A landscape with many peaks, sampled at points; each row gives a point and its height.
From any point a climber steps to the highest of the 2 points nearest to it. It stops when none of these is higher. Distance is the straight distance between rows; heights are no part of it.
lurag: [166 120 155 121 142  81 143 107  54 149 127 156  74  78 152  97 165 133
  71 140 175 137 111 141 165 127  65 116 145 132 122 125 180 154 115  95
  69 153  95 118  97 133 110 185 133 158 113 160 168  81 133 170  90 192
 120 100 116 131]  height 287
Vug: [154 103 122 132 123 116 103 189 132  88 147 109 180 139  73 155 138 156
 147  86  93 173 123 107 121 196 165 125 135 111 139 118 116 119 123 151
 161 142 137 152 146 158 106  92  55 104 107 136 106 113 137 118 157 115
 195 140 140 134]  height 507
Saf: [124 155 118 120 199 171 171 156 120 120 142 142 104  79 177 114 112 137
 134 140 180 102 124 120 131 120 111 149 121 166  70 146 155 128 109 114
  63 149  73 105 112 127  97 120 143 147 149 155 163 136 135 124  72 133
  96 115 156 101]  height 134
zenob: [151 174  89 116 113  78 111 113 130 132 128 147 140 170 131 101 160 121
 145 179 153 153 122 117  92 119 165 121 176 146 159 140 115 129 127  88
 187 114 114 115 110 144 154 138  93  89 145  73 111 124 159 149 155  92
 105 109 102 131]  height 192
fazu: [132  88 128  96 167 144 146 115 108 145 123  92 116 119 152  78 158 132
 201 111 168 122 135  79 152 199  97 145 141 122 141  99 163 112 147 140
  77 197 113 149 115 141 132 126 101 122 141 123 118 137 135 117 138 136
 137  85 102 121]  height 569
gub: [119 149  71 131 101 111 115 129 177 110 125  72 131 152 136 142 125 123
 116 104 116 172 133 110 122 195 107 145 104 166 122 147 127 151 158 157
 170 159 132 139 118  87  92 159 106 139 133 111  88  99 101 134 111 137
 117 135  97  99]  height 367
Nunep: [115 119 123 151  79  83 122 112  71 102 172 102 107 158 179 128 114 134
  52 162 130  83 127 126 128  67 123 174  90 127 127 150 169 150  97 134
  78  81  83 146 107 101 107 141 150 174 145 134 186  82 111 112  86 128
 133 100 165  88]  height 311
duz: [ 92 188  84 113 105 129 130 163 139  97 116 167 167 164  58 106 135 138
 130  74 138 148 132  91 166 186 162 133 108 154 129 143  90 117 165 160
 141 129 135 158 141 113  94 126  70 116 174 140  85 159 131  97  71  97
 146 162 156 104]  height 519
rapu: [122 138 144 150 157 121 107 137 169 120 169 136 128 141 102 134 154 129
 162 128 107 100 142 160 133 129  97 118 162  85 168 116 111  84 151 174
 144  64 170  83 121 117 193  70  89 131 159 103 152 113 134  76 159  52
 141 141 170 142]  height 183
bofu: [151 145 136 115 192 189 110  66  97 146 133 161 128 179 111 144  95 144
 148 183 147 127 144 122 112 123  95 120 174 141 170 135  50  90 128 116
 183 155 176 103 143 124 182 111 113  76 127 103 113 140 150  91 142  78
 131 139 165 114]  height 110
Tet: [ 97 110 137 138 111 142  69  96 159 128 150 134  66 144 126 139 104 142
 176 149 104 119 160 161  98 105 148 110 151  55 147 191 100 186 115 108
 149 126 176 127 137 108 125 146 163 168 104 123 102 159 102 141 142 155
 146 109 114 124]  height 402
Zer: [134 109 119  92  83 166 123 112 170 143 144 103 148 160 180 150  66 170
 119  82 128 130 157 119 101 132 157 158  86 154  96 154 112 107 141 123
 126 146 153 151 170 135  90 139 160 101  76 148 142 121 115  99 120 108
 150 128 164  86]  height 504
todi: [162 118 146  94 143 174 167 159 135 174 112 121 136 134 123 126 143 101
  99  94 187 118 147 145 191 139  97 116 109 143 118 126 136 139 149 100
  79 121  96  76 126 181 105 137 153 109 155 176 142 123 107 184 121 137
  92 134 123  87]  height 233
risu: [117 110  95 164 174  95 138 120 134  86  93 143 131 126 137 152 108 123
 180 155  85 162 159 125 130 180 178  96 133 145 162 159 168 133 138 136
 174 146 155 103 112 115 132 124 150 139 173 136 108 172 137 112 142 141
 138 164  85 154]  height 399
fosi: [154 125 122 151 169  73  90 130  95  90 139 145  63 113 174 123 114 132
 131 119 135 134 168 149 145 103 120 136 169 108 129 163 189 143 124 155
 108 136 171 147  96  98 126 149 138 147 119 150 187 138 160 118  75 136
 156 142 168  90]  height 57
ludal: [120 106 106 150  83 128 139 126 158 121 131 110  85 158 156 132  99 126
 148 129 114  87 171 120 146 122 124  83 148 123  75 109 151 145 105  96
 166  90 166 136 174  95 130 147 130 126 141 107 140 125 102 124 148 135
 126 120 144  87]  height 405
pazip: [145  96 180 110  96 177 145 189 143 156 143  92 152 160  88 152 155 138
 142  94 114 140 159 119 133 121 173 142  96 101 112  89  90  99 130 101
 117 110 167 144 176 200 105  65 142 130 122 115 179 149 121 116 145 137
 195 141 174 108]  height 505
sutel: [136 175 100 139 158  71 128 139 173 118 165 131 105 157 114  96 175  96
 120  77 102 129 126 129 117 167 105 152 151  79 204  99  94 131 174 210
 155  73 150 113 110 154 201 158  78 126 170 109 111 116 147  76 160  41
 134 130 120 127]  height 207
bobe: [ 95 143  86 165 126 151 112  68 175 101 133 123 119 144 115 148  69 134
 127 173 112 124 127 150  70 118 136 147 176 155 111 136 118 106 118 116
 191 119 147  84 115 139 150 136 121 130 125  94  58  95 126 115 155 135
  76 188 111 152]  height 489
guku: [ 56 129  88 144  94 142 111  86 191 128 110 113 140 176  98 123  75 164
 164 137  74 143 141 139 104 140 167 162 114 142 143 104 125  95 156  96
 193 106 147 107 136 159 140 118 144 121 124  79 105 126 139 109 172 145
 110 146 124 109]  height 463
Famop: [107 126 112 101 139 118 126  92  75 157  95 135 127 106 103  85  65 151
 127 174 111 120 114 137  88  86 112 149 119 173 105 132 142  93 160  70
 159 128 114  95  90 161 127 103 156 127 138 111 112  92 190 145 131 145
  87 138 124 160]  height 331
Lur: [136 139 156 111 144 112 120  70  53 163 103 119 114  71 153 125 103 162
 104 107 144 159  56 138  87 109  85 143  99 158  84 136 146 152 105 137
 112 145  80 122 106 119 126 162 105 129 131 118  88  99  99 111  86 214
  88 132  72 157]  height 288
povo: [155  91 122 147 215  97 150 126 150  91 168 151  83 109 158 109 140 108
 174  92 136 151  86 140 130 149 182  74 159  89 146 168 116 164  78 183
 124 141 161 149 130 145 108 162 128 101 120 160  98 182 112  92 166 102
 149 118 109 141]  height 570
dife: [119  75 144 131 128 155  42  93  82 150 152 127 126 114 107 129  53 175
 165 144 112  97 121 136  67  99 146 135 163  95 117 170 141 146 101 113
 155 146 150 119 157 138 129 112 137 138 118 129  82 132 151 109 116 164
 131 139 110 151]  height 376
duvig: [110 119 145  81 103 191 180 140 159 175 131 129 103  99 143 115 163 115
 122 130 166  92 134  98 180 161  81  97 116 197 102  88 167 121 189  65
  55 144 118  80 144 188 123 160 150 125 129 100 144  90 137 173 143 146
  90  83 156 113]  height 202
fepeg: [126 105 169 125  95 109  88 153  95 146 163 119 118 119 139 107 123 120
  52 105 158  81  86 138 121  66  91 147 119 114 109 144 148 187  54 134
  68 115  84 154 113  98 127 156 125 167 171 175 168 119 136 170  67 173
 133 129 133  97]  height 332
dadeg: [165 158  85 169 121  73  94 119 110 128 120 128 148 156 162 117 127  85
 125 191 130 160 163 123 112 113 179 127 175 128 151 134 169 102 142 104
 189 127 141 121 122 122 146 155 167  91 115 104 154  84 169 149 130 106
 107 142 156 146]  height 220
Zegek: [141  87 146 105 156 153 168 133  91 174  85 114 124  76 137 110 146 142
  95 146 175 142 131 151 166 119  63 124 100 146 142 133 158 137 146  80
  93 144  73  73  92 156 102 138 174 185 149 159 129 107 146 193 137 142
  88 104 115 136]  height 260
Vitem: [ 94 173 121 116 121 198 144 189 117 138 152 150 157 151  54 104 170 153
 163 115 141 150  90 151 140 167 160 184 119 167  94 109 138 112 175 115
  49  69 119 124 116 179  94 105  73 103 126 119 165 110 124 139  71  95
 142 119 192 140]  height 386
rofu: [102 169 133 113 146  70 115 124 169 110 110 137 137 146 102 113 166  64
  65  93 107 162  87 123 111 141  83 148  93 145 162 118  94 111 147 224
 121 148 119 130 117 101 137 135 107 141 162 147  77 133 106  99 145 103
  92 142  91 143]  height 273
Dutis: [ 64 123 103 147 156  79 211 120 122  70 126 132 102 112 136 129 134 134
 131 143 115 140  98 177 150 139 141 158  72 155 109 121  98 104 131 167
 105 119 127 171 139 128 107 132 116  89 126 118  77 144 102  63 113 135
 102 182 167 153]  height 503
Gipi: [190 148  91 147 119  49 171 126 132 160  85 123 114 109 178 108 153 102
 112 213 162 131 139 113 131 103 111 123 157 133 122 139 204 121 125  90
 171  96 121 105 130 104 148 180 157 135  90  66 132  94 149 165 134  93
  72 119 125 131]  height 249
loso: [127 152 140 115  77 118 115  94  48 157 123 138 128  90 123 100  61 172
 151 150 112 129 155 166 124  81 124 199 125 167 136 155 141 104 189  93
 143  89 114 105  88 170 112 104 176 142  89 101 150 107 153 144 147 161
 109 121 193 134]  height 312
let: [153 111 126 134  76 130 101 159 162 110 128 114 125 162 164 105 192 104
  89 109 148  72 158  81 148  89  99 102 134 130 137  93 154 168 113 129
  64 117 130 110 149 115 175 145 157 107 138 143 167 144 129 149 116 115
 111  78 134  77]  height 341
pilav: [ 99 125  95 183 114 116 143 114 173  88 108 131 164 166 120 147  88 154
 207 138  84 155 167 123 117 154 166 101 162 113 163  89 139 132 123 118
 204 124 180  93 137 124 149  93 128 121 134 111  98 163 127 119 200 165
 135 129 129 113]  height 434
laza: [122  95 168 126 159 221 142 161 119 150 129 159 164  93 118 121 114 101
  89  73 121  87 113  95  89 172 141 106 129 128 126 110  44 188  70 149
 125 182 150 175 141 144 155 147 154 155  97 166 115 175 140 132 100  96
 155 156  96 124]  height 436
Gev: [162  79 172 119 106 154  45 123 127 168 134 163 125 158  75 136 114 163
 128  85  83 141 106 136  87 169 129  92 129  71 192 136  55 169 148 174
 189 129 158 110 135 151 143  84 150 153 108 116 106 161 132 128 168 105
 157 118  72 140]  height 506
Rebed: [144 133 124 117 124  36  88 128  93 115  79 129 115 152  85 135 116 124
 118 152 108 202  89 187 121 137 175 164 146 115 144 155 126 128 174 138
 170 110 106 140  83 125 120 159 158 124 126  80 162 104 144 139 109 171
 134 155 107 151]  height 28
Geba: [125 142 114 100  92 149 210 131  86 153 116  94 110 116 235 180 106 146
  95 156 110 127 181 142 166 109 108 161 108 183 115 121 204 107 177  74
 110  85  88 137 130 131  67 135 184 171  79 133 167  75 140 131 108 135
 134 100 168 103]  height 278
kevu: [148 120 148 153 124 168 148 144 141 126 142 135 132 152 153 136 169  79
  90 141 136  93 142 116 127  83 140 127 139 156  91  82 144 123 116  80
 104 103 139 126 159 153 171 109 146  81 142 172 181 135 149 128 121 115
 136 142 167 126]  height 370
Lura: [125 108 184  97 132 141 120 122 115 128 125 110 129 127 157 143 123  78
  61  92 154 111 122 162 137  87  67 124  90 109 125 133  97 159  83 143
  57 162 116 139 135 111 114 156 141 171 138 180 157 102 122 124 100 154
 138 157 112 129]  height 355
Tapob: [162 131 157  95 154 121 129 140 116 170 123 134 184  95  77 123 165 118
 103  67 153 128  76  74 156 154  94 144  54 124 148  92  76  76 134 156
  78 175 110 157 134 157 115  86  65  87 162 156 116 139 116  80 110 138
 141 105 117 112]  height 604
dit: [ 81 119 128 130  95 185  93 127 148 100 180 117 141 181 151 152 100 195
  84 111 100 115 179 132 102 148 166 138 136 179 101 113 130 131 143 122
 109 150 174 167 157  89 108 112 141 156  78 168 128 119 101  96  75 162
 167 148 185  94]  height 546
kizor: [145 117 164 121 130  84 126  97 112 143 111  92 114 120 136 150 117 117
  81 186 161 173 107  95  95 113  82 108  84 148 137 121 165 157 110 114
 114 144  83 110 108 113 111 118  97 184 148 125 109 100 107 129 109 179
  90 114  67 131]  height 306
guner: [113 113 132 109 209 189  96  79  96 148 125 151 120 109  95 115  42 152
 154 162 126 100 120 131 100  89 126 114 131 129  91 179 111 102 104 101
 189 147 108  79 111 137 155  90 145 121 150 122  92 142 167 118 107 141
 105 147 109 144]  height 351
puge: [100 126 133  45 124 171 214 112 109 147 131 143  78  70 177  86 146 145
 126 164 172 133 107 128 153 161  77 143 131 230  94  98 159 121 184  91
  87 105  78 114 134 159  93 146 148  88 134 103 150 106 139 137 106 134
  97  75 194 116]  height 178
buzut: [140 162 116 125 126 149  98 184 172  82 158 129 153 159  77 117 162 135
 139  57 122 153 132 110 125 180 127 176 131 152 133 133 113 123 153 149
  72 132 123 147 136 149 117 105  65  97 158 139 135 131 112 126  95 101
 154 119 164 102]  height 448
keteb: [165  96 112 142 215 126 137 107 102 126 177 132 125 133 127  86 168 138
 175 106 165 149 106  84 125 167 168  99 147 126 156 139 121 125 111 160
 135 173 135 125 134 172 123 127 127  84 166 148  86 147 139 100 163 122
 143  83  92 135]  height 671
toze: [ 54 164 117 134 118 181 135 183 139 120 151 105 164 164  79 125 171 108
 152 156 123 132 147 167 117 124 152 176 113 144 100  80 124  94 145  96
 101  62 131 114 134 179 128  79  81 100 134  87 172 100 112 128 141  70
 148 119 169 142]  height 345
bama: [ 99  97 159 143 132 190 104 121 134 117 177 135 149 152 120 127 105 129
  79 102 110 101 153 123  70 158 153  99 154 168 139 128  78 177 120 165
 169 169 195 149 145 107 121 135 145 167  70 175 124 124 116 135  89 120
 202 152 124 108]  height 500
mulem: [141 158 101 115 153 112  94 135 196 122 105 118 154 139  85 131 129 115
 107 108 132 131 100 100  97 154 122 130 109 161 111 142  91 107 130 178
 188 121  81 117 121  91 149 135  84 148 157  99  74 132 121 129 113 106
  90 164  59 138]  height 318
Tanil: [116 126 140 125 102 126 135 147  84 106 123 149 140  84 124 124 139 168
 138  96 106 125  89 111 156 139 149 109 144 146  82 103 147 143 111 105
  90 136  71 162 147 140 113 109 110 102 133 171 177 123 134 123 107 191
 123 116 149 138]  height 477
mulo: [132  99 131 159 114 100 112 130 156 100 130 117  62 107 156 119 132 169
 124 147 144  99 103 105 125 100  90  85 165 102  87 137 171 161  91 133
 150 104 113 115 125 101 155 132 126 142 142 123  92 136 107 131 134 121
  90 123  96 124]  height 378
bedad: [148 140 118 121  45  93 171  80  54 111 127 127  89 104 193 145 126 126
  86 145 123  87 179 159 155  72 111 141 106 123 127 145 215 115 179  99
  90  74 109 127 119 114  56 132 156 190 101 112 172  84 116 118 102 163
 156  86 166  99]  height 296
Mebit: [130 126 109 187 132  65 106  97 139 112 124 153 115  71 145  91 105 193
 120 124 127 114  79 139 102  90 139  90 139 154  69 125 180 140 115 162
 143 126  88 109 113  88 134 120 148 123 151 148 101  99 133 136 123 163
  72 125 120 145]  height 354
Mez: [152 131 156 124 143 190 127 159 152 161 154 154 153 150 123 114 207 107
 141  97 147 119 143 104 141 116 146 138 143 132 133 108 124  91 163  90
 103 109 171  81 138 156 189  87 125  52 123 118 180 121 144 153 151  62
 142  85 165 125]  height 334
luvos: [ 83 141 117 115 114 127 137 109 124 130 111 111 143 122 131 112 172 113
 126 137 121 140 115 169 125 137 102 181 123 138 129 131 135 116 159 136
  68 145 112 138 104 128 136 149 157 132  78 109 159  96 129 162 102 126
 116 149 123 157]  height 403
Roto: [147 144 124 155 117 105 138 105 111 121 120 143 121 109 117 163  69  90
  83 145 117 124 113 152 123  75 160  93 140 109  59 144  87 101 103 114
 206  79 172 131 156  96 123 160 150 117 119 120 118  97 130 104 139 134
 125 197 131 136]  height 552
gevov: [113 163  99 108 120 152 156 135 153 182 138 134 192 131 125 124 161  98
 151 187 150 126 136 141 116 120 102 122 117 144 148  90 129  74 171  84
 104 116 127  98 108 149 178  95 116  96 142  94 166  92 148 160 138  40
 119 125 161 165]  height 310
tirom: [159  84 151 137 127 128  93 134 133 162 105 142 139 152  90 104 172 134
 145  81 133 138 132 127 143 132 138 122 150  65 210 136  93 167 121 153
 121 153 128 128 144 172 142 126 181 151 117 125 116 162 147 160 191 127
 120 128  48 168]  height 564
zosu: [ 98 156 150 141 115 164  95 137  93 115 118 145 149 145  99 133  95 123
 169 183  98 138 205 158 156  79 156 151 151 110 133 138 145 109 125  83
 140 128 170 125 126  93 140  97 161 134  89 135 188 155 169 160 107 126
 196 154 167 127]  height 308
piri: [126 167 141 108 133  73 124 133 132 101 156 129  92 187 110 104 217  73
  95 122 120 162 117 112 126 117  67 126 157 124 220 110  82 162 180 176
 122 130 142  96 110 149 147 133  88 130 156 118 113 115 123 121 134  81
 113 128  79 117]  height 237
vimom: [ 96 188 111 119  60 127 174 155 152 105  86 144 172 169  98 117  64 162
 142 128  95 159 150 148 154 155 167 171  48 174 147 156  85 118 156 178
 137 117 110 161 138 134  78 109 133  97 137 118 114 145 127  91  68 106
 124 167 180 127]  height 591
suvoz: [148 128  83 111 104 143 153 137 138 126 115  95 165 155 148 171 104  94
 126  92 144 148 163  89 159 168 162 136  99 154 123 124 116 137 121 113
 140 147 117 137 160 141  69 198 143 118 110 144 130 103 126 155 117 106
 137 122 107 115]  height 435
tovep: [ 89 142 144  88  93 172 162 148 149 134  99 110 148 148 128 158 125 147
 152 125 105 141 184 148 180 148 138 172  71 133 125 114  88 122 154 127
  98 104 123 140 153 145  96  86 149 141 124 111 149 190 114 122 100 100
 162 150 177 143]  height 537
Sened: [149  91 123 129  97 119  99 119 170 133 153 136  90 146  90 142  81 156
 120 152 117 122 129 178 114 110 153 131 126  96 147 190  43 156 120 131
 208  94 167 132 149 163 117 132 127 117 140  83 110 140  96 124 162 105
 132 144 133 108]  height 432
rito: [154  82 159 166 119 154  67  99 139 123 158 137 134 151  58 156  89 183
 105 171  96 130 125 128  85 131 144 109 167  96 188 159  56 155 104 162
 204 108 169 122 106 131 122 112 122 135 106 100  74 169 136 100 166  93
 140 127 109  95]  height 465
gaz: [142 162 135 101  76 147 182 121  81 156 115 123 110  51 181 127  92 157
 134 187 102 146 145 163 167  97  98 157 144 135 127 128 198  98 199  61
 152  72  86 136 103 133 109 103 166 163  46 133 170  92 134 149 175 120
 116  83 188 134]  height 294
dem: [138  98  99 167 143 168  85  64 132 124 111 150 102 147  85 170  51 113
 139 142 103 130 138 170 111  93 125 140 145 131  86 155 120  88 160 104
 210 108 194  75 134 114 117 151 160 109  76 105  98  82 135  85 151 164
 113 174 133 119]  height 517
badi: [163 135  82 146 171 101 114 147 114 105 178 127  91 112 191 141 114 104
 161 159 164  99 165 119 128 132 104 101 165 122  72 141 206 127  93 127
 123  86 138  90  95  69 151 148 107 114 155 139 155 104 137 136  84 120
 143 125 194  85]  height 75
Zenag: [145 156  99 145 196 145 117 148 148 131 140 124  99  83 207 101 137 142
 156 131 166  90 155  98 120 115 106  99 142 142  71 104 200 113  81 170
  91 145 110  90 114  50 131 125 144 124 171 160 128 169 157 130 106 117
 104 124 148 108]  height 103
zoz: [147 105 124 150 149 176  97 193 184 104 170 129 147 113 123 110 178  78
 143  82 154  99 131  72 101 127 120 136 177  64 165 129 116 224  52 147
  81 136 111 134 134 117 166 151  86 147 129 146  85 170 138 156 152 113
 141 102  68 134]  height 262
Gar: [100 151 114 142 127 149 131 134 124  82 120 132 171 146 167 158 118  83
 132 179 116 123 186 133 136 112 190 142 129 114 165 165 137 122  91 114
  93 166 147 150 133  73 111 131 140 148 117 161 161 127 147 158  96 113
 188 120 139 131]  height 335
legat: [162 142 124 127  87  81 147 101  85 164 106 126 104  45 191 102 111 156
 142 202 155 111 115 107 140  83  85 128 109 127 110 135 203  74 152  60
 152  99 132 141 105 103 116 138 179 145  90  90 148 112 143 147 133 147
 112  96 157 131]  height 275
geses: [ 97 139 124 138 164 118 166 144 167  91 153 155 114 116 113 159 110  82
 101 151  96 121 132 162 138 107 153  91 122 123  88 123 105 109 107 125
 198  88 161 114 142 115 144 139 117 113 152 144  97 157 104 103 152  82
  85 195 169 123]  height 600
mitap: [176  88 171  85 123 155  95 175 117 168 129 118 173 127  78 174 119 133
 127  55 111 147 100 115 131 181 165 117  92  91 128 112  74 120 106 166
 134 153 151 148 135 164  95  94 105 139 110 147 131 148  97 120 130 150
 226 151 150 130]  height 607
pifip: [180 103 169 119 119 110 108 131 147 189  73 184 152 118  77 101 164 117
  94  78 136 118  84 132 121 142  76 124 143  57 196 100 102 119 152 195
 112 156 116 124 110 139 155 125 115 153 115 107 115 165 130 140 150 123
  77 139  51 182]  height 630
Lufav: [146 152 176 131 111 120 107 146 131 132 114 151 123 126 101 163 131 126
 162 126 108 134 174 189 160  87 129  99 111  91 122 169 133  79 135 105
 147 110 143 100 113 100 123  89 142 138 143 156 177 164 128 172 143 115
 155 110 143 162]  height 289
Dolo: [131 122 157 134 151 177 143 163 131 141 108 138 160 133 108 136 156 107
  75 132 115 106  90  88  69 130 153  95 142 112 173 137  42 199  87 133
 165 152 144 137 164 119 166 124 138 192 128 118  73 185 124 138 149  94
 118 159  48 150]  height 365
mozu: [121 146 142 151 171  83 126  98  84 136 126 139  91  95 158  87 132 139
 122  88 191 140  71 139 140 104 112 100 134 147  72 104 175 134  96 171
  93 149  51 127  90 109 107 179 151 136 130 138 134 116 100 140  94 190
  88 116  99 140]  height 322
Zon: [168 113 116 146 152 150  81 142 171  71 154 148 137 147 149  85 179 114
 127  54 162 114 131  64 149 138 114 106 183 104 139 139 144 182  82 170
  61 164 108 142 114 124 164 164 122  91 132 159 130 165 134 131 116 124
 122  81  97  99]  height 307
Nozi: [121 173 124  83 131 127 110  86 113 142 125 158 125 127  83  74 157 142
 167 164 169 104 105 100 111 112 150 123 170 147 126 122  85  92 130  83
 120 144 100 169 140 120 166 116  88  62 130 115 125 146 144 143 156 106
 103  58 116 140]  height 162
Tibud: [ 73 116 148 150 168  89 183 156 120 117 126 126 141 111  73 139 140 106
 118  92  60 122  87 164 128 146 160 144  80 100 156 114  67 128 113 163
 154 119 152 170 141 141 106 132  97 150 140 114  83 132  98  67 127 146
 161 172 135 163]  height 449
Gozum: [146  95 142 142 146 131 113 177 171 122 146 133 129 140  96 165 128  83
 119 103 116 129 109 138 103 138 142 101 137  64 169 156  81 205  53 155
 151 103 131 154 135 122 140 162  93 172 139 124  83 172 116 149 160  93
 141 164  83 116]  height 309
zozen: [165 101 178 100 111 137  80 123 146 172 139 129 147 138 112 136 143 160
  72  73 172 135  88  91 136  96  83 122  72 158 112 107  78 125 144 153
  85 163  78 132 116 131 115  95 107  92 147 176 149 109  90 102 110 157
 104 101 124  98]  height 526
lele: [114 133 121 128  99  85 163 102 106 122  97  75 122 136 136 147 121 107
 121 182 130 165  74 124 109 132 127 172  71 133 163 131 129 156 132 121
  93 131  73 175 102 126  56 154 100 135 109  75 112 117  92 111 137 179
 124 133  72 148]  height 336
vume: [120 132 142 140 126  53 138 126 113 117 104 111 136 109 106 185 141  90
  94 113 105 151  67 169 104 148 168 149 104  99 131 116 112 146 100 167
 123 127 125 175 150 136 113 160 105 143  94 107  98 137  85 119 182 200
 115 153  76 173]  height 385
lik: [122 117 112 118 166 186 121  89 120 133 160 138 151 143 121 112 122 137
 181 192 162  98 136  76  99 104 144  91 164 137 133 146  76 127  87  91
 151 160 163 121 142 109 176 102  91  43 102 112  91 157 139 126 188  99
 122  79 139 143]  height 135
gado: [188  96 139 125 112  84 135 166 119 193  69 123 173  91  80 144 121 131
 106  85 138 117  87 119 163 146  77 139  64  58 153  74 112  76 129 182
 109 154  86 153 120 142 127  92  80 138 153 130 112 157 115 115 153 151
 102 137  83 141]  height 715
poza: [109 147 128  83 130 188 185 105  93 113 136 137  89  86 179 116  95 144
 163 180 165  72 139 143 159 114 114 125 147 150  63 118 140 121 133  81
  80 111 101 135 162 105  88 114 134 104 142 133 161 138 132 138 119 134
  98  66 186 137]  height 157
nafut: [122 101 101 167 145  92 140 136 156  84 172 105 128 112 158 110 148 103
 148 127 138 129 118 106 126 145 180 131 156  87 124 136 122 138  71 139
 132 127 128 198 123 129 124 164 134  76  94 102 145 133 125 138 149  92
 160 109 129 155]  height 498
Kifos: [110 135 120 155 101 107 139 166 112  99 155 122  90 139 139 151 145 114
 150 120 118 117 130 140 179 143 162  90 157 106  70 135 161 122 110  73
 110 109 129 169 159 117 116 143  97 138 123 166 156 122  95 132 119 164
 147 125 140 104]  height 437
reme: [123 141 117 126 113 139 124  90 166 158  93  78 153 121 182 157 122 158
 155 146 118 104 143  68  81 154  73  97 101 132 140 124 172 139 122 105
 166 164 162  67 180 106 171 110  88 147 149 112  70 132  97 131 178 133
 121  86  75 135]  height 203
rubem: [140 146 187 103 115 104 117  97 108 154  87 146  73 110 155 125 148 124
 104  98 109 124 149 189 151  93  72 141 103 120 130 134 111 112 178 153
  77 164 143 119  96 131 130 135 176 152 112 151 185 119 123 159  97 156
 153 151 116 121]  height 379
Kir: [134 134 150 130  91 128 118 146 139 164  87 112 161 107  96 155 172 123
 155 112  89 152 137 101 143 108 128 106 105  95 144  87 168  61 166 129
 126 145 135 132 144 106 170  71 126 155 146 166 148 165 142 150 170 132
 164 120  98 147]  height 259
Fere: [118 138 121 113 117 101 175 114 175 147  82  81 161 127 127 173 142 123
 149 125 109 121 128 110 145 148  87 115  73 129 143  95 168  71 158 103
 159 128 133  90 145 123 126  98  93 139 150 127 123 125  93 118 185 121
 131 115 119 152]  height 230
dofig: [158 135  83 146 131  70 103 154  77  64 108 124  80 168 113 129  99 145
 122 126 124 204 164 197 168 127 172 122 171 115 135 163 149 117 146 120
 161 107 151 136 100 144 105 127 148 139 138 129 152  90 152 134  68 143
 165 161 160 100]  height 42
giri: [107 118 115 149 113  95 134 161 158 138 110 110 193 124 130 113 172 106
 129  94 105 152 122 122 114 138 158 166 144 125 112  93 138 116 104 172
 101 151  81 159 104 138 165 151 152 100  98 116 158  95 136 154 170 101
 101 121 119 165]  height 441
rop: [104  96 140 112 114 144 131 103  98 152 120 110 143 103 153 121 136 160
 169 115 141 102 108  62 145 149 107 111 107 127  95 110 197 138 121 106
  85 178 102 175 140 140 161 125 164 136 100 161 126 119 150 106 101 166
 127  89  83 139]  height 518
mak: [ 74 163  96 155 173 136 131 104 135  64 126 127 117 154 169 138 138  95
 157 162  83 137 158 128 131 162 163  96 153 130 194 155 166 180  98 134
 133 175 178 144  89  45 155 160 129 166 140 145 121 154 143 162 107 149
 172 149  91 138]  height 366
pumu: [ 68 129 112 140 137 128 211 143 135  72 159 123  92 134 150 145  92 131
 140 136 116 122 126 159 166 122 166 118 133 168  67 122  92 145 116 117
 136  97 136 130 168 143 102 124 140 110 174 133  91 131 103  84  97 150
  89 186 182 116]  height 545

Where does a climber stop that starts at each point below?
zosu | geses
sutel | dit
guner | gado
lik | gaz
Geba | keteb
Mebit | keteb
kizor | geses

Call two points neighbours if one is among the 2 nearest of the other. Go from one point of each pair to the other, from neighbour to neighbour, staying as high as possible. Name the lowest point that can't be avoided.
gado and geses | Lur
keteb and gado | Lura
dit and kevu | zoz
vimom and kevu | gevov
mitap and vimom | pazip
